Each row is a point on a tangle of strands that fork and nearly touch. The rows are in no order.
Points whose rows are less than 8.15 apart are linked; no others are. Some points are linked to none.
j867:  1.713 -2.213  3.574 -2.883 -0.376  1.359  1.396  1.667 -5.491 -0.391  2.335 -3.571  0.088 -1.865 -1.516  1.675  2.040  1.791  0.008 -4.996 -0.737
j199: -1.358  0.521  2.717  1.983  0.810  0.137 -2.132 -1.066  1.888  0.604 -1.528  0.842  2.558  0.419  0.206 -1.177  1.474  0.197 -2.308  0.299  3.235
j939: -0.153 -1.780 -0.940 -1.275 -0.841 -5.193 -1.320  0.985 -1.471 -1.225  2.340  0.962  2.891  0.260 -3.018  1.371  0.492  2.012  0.173 -2.946  3.153
j269: -1.104  1.456 -0.213  3.247  3.456  3.423  0.787 -3.595  3.464  2.912 -0.998 -0.385 -4.121 -0.820 -0.826  0.426 -0.855  1.376 -1.888  1.229 -2.960
j329: -0.934  3.297  1.365 -1.536 -1.554 -3.794  0.796  2.136 -0.680  3.224  1.637  1.068 -0.721  4.852  0.038  4.174  2.564 -0.232 -1.716  0.121  3.188
j455:  0.053 -2.824 -1.131  1.537 -2.964 -5.913  5.705  0.492  1.736 -1.178  1.532 -2.374 -2.434  1.922 -0.429  2.151 -1.888 -2.221  1.918  0.286 -1.756
j669:  0.271  1.180 -1.699 -1.578 -3.295 -6.418  0.285  3.452  1.795 -0.448  1.209  1.564  0.162  1.809  2.773  0.428 -0.135 -3.072  1.573 -0.292  2.922
j666:  1.797  0.266 -1.091  1.318  1.630  1.681 -3.952  2.441  1.195  1.690  0.101  1.676  1.727 -2.656  2.591 -2.699 -1.499 -2.135  1.634  2.803  3.640
j609:  0.112 -3.204  3.883  1.314  0.497 -1.143  4.386  0.212  2.586  1.219 -2.572 -1.584 -0.132  0.342 -1.674  1.538 -3.372  0.282 -3.623  3.680 -1.259
j876: -0.369 -0.246 -3.421  3.553 -1.011 -2.807  0.306 -0.913  1.594 -0.307  1.902  0.107 -1.533 -0.232 -0.316 -1.009 -1.768 -0.721  2.928 -1.044  0.740
j483: -0.803 -0.880  3.106 -0.146 -0.013 -0.280  1.870  0.876  2.418 -0.317 -0.155 -0.832  1.316 -0.021 -0.241 -0.548  0.319 -2.175 -3.133 -0.889  0.540
j263: -0.484 -1.536  1.178 -2.487 -1.550 -6.234  3.945  2.095 -0.388 -2.035  2.573 -2.586 -1.369  1.052  0.211  1.586  1.150 -1.938  1.311 -0.380 -0.291
j79: -1.934  0.993 -2.791 -0.264 -1.505  2.912  0.273 -4.921 -0.782 -1.694  0.147 -0.245 -1.714 -0.216 -0.365 -1.201  2.251  0.616  0.144 -2.713 -5.643
j602:  0.542  0.563 -2.184  0.079  0.341  1.166 -4.336  1.134 -1.291 -1.233 -0.483  3.230  1.975 -2.013  1.119 -1.932  1.210  0.901  2.568  0.400  2.749
j88:  0.610  0.274 -3.275 -0.399 -0.870  2.799 -3.480 -3.447 -2.278  0.536  2.460  1.887 -0.772 -2.812  2.155 -5.798 -0.494 -1.427  2.939 -2.161  0.240
j195:  0.019 -0.633 -0.194  0.162  0.808  1.046  0.880  1.084  3.300  0.240 -2.688 -0.777  0.083 -2.861  0.968 -4.364 -4.268 -2.457 -2.254  1.734 -2.064
j286:  2.541 -2.476 -1.765  6.120  2.404  4.368 -0.655 -3.905  1.394  1.746  1.076 -0.233 -1.742 -2.616 -2.066 -1.833 -2.000  2.179  2.397 -0.029  1.483
j91:  0.521  3.505  3.522 -1.863  2.175  2.410  3.711  2.325 -4.158  0.123 -1.515 -4.496 -1.586  2.044  0.198  4.042  1.602  0.508 -1.790 -0.122 -3.431
j473: -2.914  1.603  0.476  3.149  2.279  2.358 -2.362 -4.843  0.806 -1.392 -4.088  1.830  0.066  0.025  0.211 -1.592  0.021  2.297  0.198  3.636 -1.341
j190: -0.905 -0.420 -2.815  4.221  2.432  1.667 -2.300 -1.853 -0.549 -1.762  0.472  2.214 -0.102  0.007  2.749 -4.304 -1.683 -0.390  4.805  3.590  1.303
j779: -0.603 -0.576 -0.816 -2.659 -3.630  3.285 -1.249 -4.661 -0.253 -2.418 -0.230  0.829  0.710 -2.495 -0.046 -3.032  1.011 -1.134  0.362 -2.137 -4.479
j156: -3.238  0.971 -0.894  2.854  1.427  4.117  0.211 -6.058  1.288  0.696 -0.570 -0.274 -2.679 -0.348 -1.488 -0.775  1.429  1.935 -1.067 -1.413 -4.043
j447: -1.332  1.136  2.173 -1.133  1.443 -0.078 -0.714  2.015  3.827  0.537 -4.391  2.284 -1.302  0.317 -0.188  2.099 -4.455  2.198 -3.111  6.111 -0.798
j143: -0.673 -1.097  1.774 -0.049 -0.507 -1.011  4.613  0.567  0.061  2.053 -0.052 -0.760 -2.541  2.894 -1.727  6.134  1.132  1.117 -0.762  2.540 -0.778
j642:  1.777 -2.585  1.891 -2.376  2.101  4.821  1.647  2.129 -0.873  1.576  0.119 -2.204 -1.172 -4.141 -0.265 -1.007 -1.069 -1.681 -1.870 -1.536 -1.595
j55:  0.360 -3.505 -1.058  2.410 -3.609 -6.575  2.414  0.977  0.805 -1.401  2.765 -1.936  0.983  2.004 -2.538  0.554 -3.022 -1.538  1.856 -1.883  0.876
j403: -0.808  4.798 -1.768  0.482  1.128  3.248  0.712 -1.201 -1.415  0.768  0.428 -2.154 -1.728  4.143 -1.260  2.861  3.121  2.767 -1.366 -1.448 -2.435
j815: -1.696  2.148 -2.470 -1.304 -1.615 -3.235 -4.901 -0.104 -1.579 -3.582 -0.314  2.654  2.407 -0.133  1.951 -2.550  2.020  0.585  3.763  0.461  2.397
j239: -0.609 -2.530 -2.338  0.521 -3.704 -1.105 -0.377 -4.694  0.755 -3.976 -0.647  0.542  1.266 -1.806  0.040 -5.259 -0.883 -1.633  2.096 -1.498 -2.430
j635:  0.698  4.060  0.481  0.681  2.343  5.807 -1.417 -3.411 -1.256  1.202 -2.030 -0.564  1.790  2.477 -1.248  1.644  2.449  4.179 -2.177 -1.650 -1.945
j86:  0.854 -1.932 -2.742 -0.472  0.753 -0.660  0.617  3.486  1.519 -1.584 -0.270 -0.288 -0.662 -2.083 -0.103  3.377 -1.394  0.354  1.816  2.918 -0.133
j237:  4.035 -2.755 -0.404  4.574 -2.003 -0.678  2.805  0.692  2.586  4.625  1.421  0.677 -1.247  1.722  1.033  2.230 -3.132 -1.398  1.058  1.415  2.312
j315: -1.167  2.589 -3.241  0.505  0.449 -0.377 -1.307  0.598  1.034  0.445  2.383  0.841 -3.184  0.446  0.786  0.076  1.171 -0.060  1.223 -2.113 -0.504
j59:  2.390 -3.414  0.920 -1.743 -1.482  4.158 -2.004 -1.165 -0.937 -0.156  0.277  1.127  3.505 -2.902 -1.646 -1.272  0.942  0.509 -0.766 -1.529  0.739
j129: -4.481  2.206  0.125  3.517 -0.210 -3.624 -0.166 -2.278  1.949 -2.779 -2.364  0.609  0.057  1.869  0.231 -2.200  1.129 -0.923  0.696  2.112  0.508
j495:  0.490 -0.867  0.746 -2.149  0.503  0.961 -0.374 -0.540 -3.322  1.087  2.744 -1.489  1.272  0.600 -2.911  0.582  1.552  2.341 -2.533 -5.903  0.504
j471: -0.711  2.859 -0.813 -0.570  0.576  0.382  2.838  0.754 -0.984  2.803  2.834 -1.666 -3.845  4.339 -1.766  5.127  2.440  0.497 -0.822 -0.259 -1.766
j720:  1.083 -1.831  2.695  1.061 -0.332 -0.249  4.810  0.044  2.857  3.693 -0.371 -1.023 -1.474  0.508  0.347 -0.456 -2.110 -2.596 -3.229  0.817  0.158
j897:  0.067 -1.915  0.112 -3.633 -0.205  1.305 -0.257  2.292 -1.450 -3.129 -1.010 -0.518  1.593 -1.608  0.679  0.723  2.188  1.359  0.177 -0.112 -2.218
j998:  0.939 -2.245  2.619 -1.227  0.827  0.052  3.288  3.917 -1.879  1.655  0.330 -1.404 -2.622 -0.752 -0.015  5.967  0.101 -0.102  0.067  1.371 -0.025
j188: -0.255  4.449  2.585 -3.752  2.089  1.293  1.645  2.763 -3.148 -0.443 -1.731 -1.868  1.745  3.577  0.861  2.108  1.850  0.489 -2.576 -0.114 -1.256
j163: -0.570 -0.253  3.168  0.935  0.368 -1.272  1.232  1.148  4.440  0.717 -4.301  0.535  0.818 -0.128  0.647 -1.741 -5.514 -1.241 -3.608  4.144 -0.738
j772:  1.632 -1.856 -1.203 -2.896  1.039  2.934  0.048  3.274  0.293  1.051 -0.946 -1.332  0.662 -5.061  1.084 -3.740 -2.786 -2.768 -1.215  1.269 -2.877
j23:  1.074 -1.125 -2.129  1.295  1.599  4.004 -3.564 -3.231 -2.845 -0.517  2.114  3.005 -0.092 -2.250  2.081 -5.587 -1.282 -1.128  3.600  2.347  2.528
j891: -0.965  1.496 -1.853 -1.623 -1.203 -0.565 -1.364 -1.958 -1.107  0.351  2.419  0.020  0.061 -1.845  0.899 -6.490  0.822 -2.716  0.181 -5.014  0.003
j931:  2.612 -1.104 -2.237 -3.005 -1.303  3.435 -4.442  1.556 -1.898  0.345  1.941  2.115  2.581 -2.949 -0.167 -2.043  1.325  0.670  1.129 -1.743  1.617
j355:  3.204  0.120  2.965 -5.699 -0.357  1.558  0.029  2.411 -5.899 -2.287  0.987 -2.150  3.003  0.464  0.533  2.345  2.631  1.793  0.247 -3.788 -0.432
j842:  0.503  0.475 -2.395 -2.061  0.845 -1.299 -1.626  1.334 -2.592  0.423  3.264 -0.045 -0.381  0.019 -1.200  1.951  1.279  1.843 -0.165 -3.821  0.759
j386:  0.610 -0.175  3.573 -2.369  1.628  2.383  3.111  1.944 -2.517  0.455 -1.052 -3.817 -2.096 -2.217  0.553  1.606  0.506 -1.018 -2.641 -1.417 -4.263
j868: -0.978  1.058  1.879 -2.130  1.065 -0.178 -0.822  4.291  0.298 -1.798 -2.388  0.615  2.571  1.872  0.372  5.003  2.320  2.448 -0.845  2.981  0.433
j836:  1.488 -3.343  1.707 -1.572 -0.669  2.968 -3.143  0.435 -0.717 -1.104 -0.798  2.465  5.860 -1.938 -2.236  1.502  1.746  3.502 -0.478 -0.191  4.094
j773: -1.950 -0.408 -0.453  4.847  0.877 -1.679 -0.564 -3.590  1.411 -2.826 -1.930  1.040  0.119  0.423  1.727 -4.528 -2.442 -1.531  2.061  2.127  0.377
j48:  1.228  0.454 -0.118  1.307 -1.458 -1.296  0.958  1.451  1.875  4.521  0.975  1.557 -1.369  2.091  0.959  3.473  0.191  0.060 -0.372  1.183  3.408
j293:  2.728 -0.709 -1.319  4.260  1.460  0.967 -1.928  1.280  2.812  2.129 -1.236  0.990  0.030 -1.849  2.421 -1.032 -5.119 -1.813  0.951  4.137  1.393
j564: -0.605  1.428 -2.578  0.623 -0.879 -6.876 -2.755  1.043 -0.689 -2.342  1.631  2.487  0.368  1.187  1.588 -1.795 -0.782 -0.824  3.030 -0.852  3.654
j191:  0.580 -2.823 -2.931 -3.235 -3.118 -4.799 -0.854  0.280 -1.041 -3.999  1.942  0.171  1.946 -0.671 -1.047 -1.121  0.475  1.261  1.930 -3.732  1.322
j561: -0.902  2.620  1.397  1.272  3.832  5.811 -3.368 -4.357  0.490  0.559 -3.936  1.384  0.006  0.481 -0.687  0.062  1.143  4.003 -0.951  1.459 -2.553
j750: -2.905  2.745  1.626 -0.294  0.805 -0.631 -1.552  2.158  2.962 -1.177 -4.650  2.320  1.539  1.447  0.606  2.975  0.701  1.366 -1.517  5.630  0.361
j289:  0.769 -2.340 -1.670 -0.764 -3.132 -3.049  0.236 -1.692  0.146 -2.828  1.821 -0.510  2.150 -1.443 -0.495 -4.705 -0.296 -1.727  0.786 -4.194  0.488
j741: -3.570  4.255  2.456  2.106  1.089 -1.801 -0.697 -1.477  1.907  0.816 -2.322  0.870 -0.390  2.828  1.980 -1.635  1.684 -2.417 -1.633  1.788  1.544
j550:  1.984 -1.152 -2.237  3.263  0.209  0.989  0.847  0.690  2.929  2.528  1.084 -0.532 -0.979 -1.550  0.238 -0.653 -2.717 -1.593  0.896 -0.121  1.239
j313:  1.354 -0.659  4.525 -2.786 -1.019 -4.209  2.587  4.301 -3.728 -1.010  0.447 -2.898 -2.074 -0.755  0.879  4.248  2.080 -1.365  1.173  0.091  0.322
j821: -1.665  3.887 -0.055 -1.265 -0.870 -2.776  0.994 -1.771 -1.204  4.008  1.858 -0.001 -1.845  6.596 -4.233  4.039  2.402  0.542 -1.281 -0.641  0.524

Follow the links from the first point to the second, and from the first to the third. Name the last point that the two ways share.
j821, j59, j163 -> j550
j669, j720, j79 -> j289
j129, j403, j79 -> j289
j772, j59, j48 -> j550
j939, j473, j55 -> j471
j773, j263, j561 -> j471
j263, j355, j23 -> j842
j666, j868, j386 -> j163

A fork is a point with three links. Follow the links from the first point to the second and name the forks in between, in order.
j779, j609 -> j289
j772, j143 -> j163 > j289 > j842 > j550 > j471
j355, j163 -> j842 > j289
j79, j455 -> j289 > j842 > j550 > j471
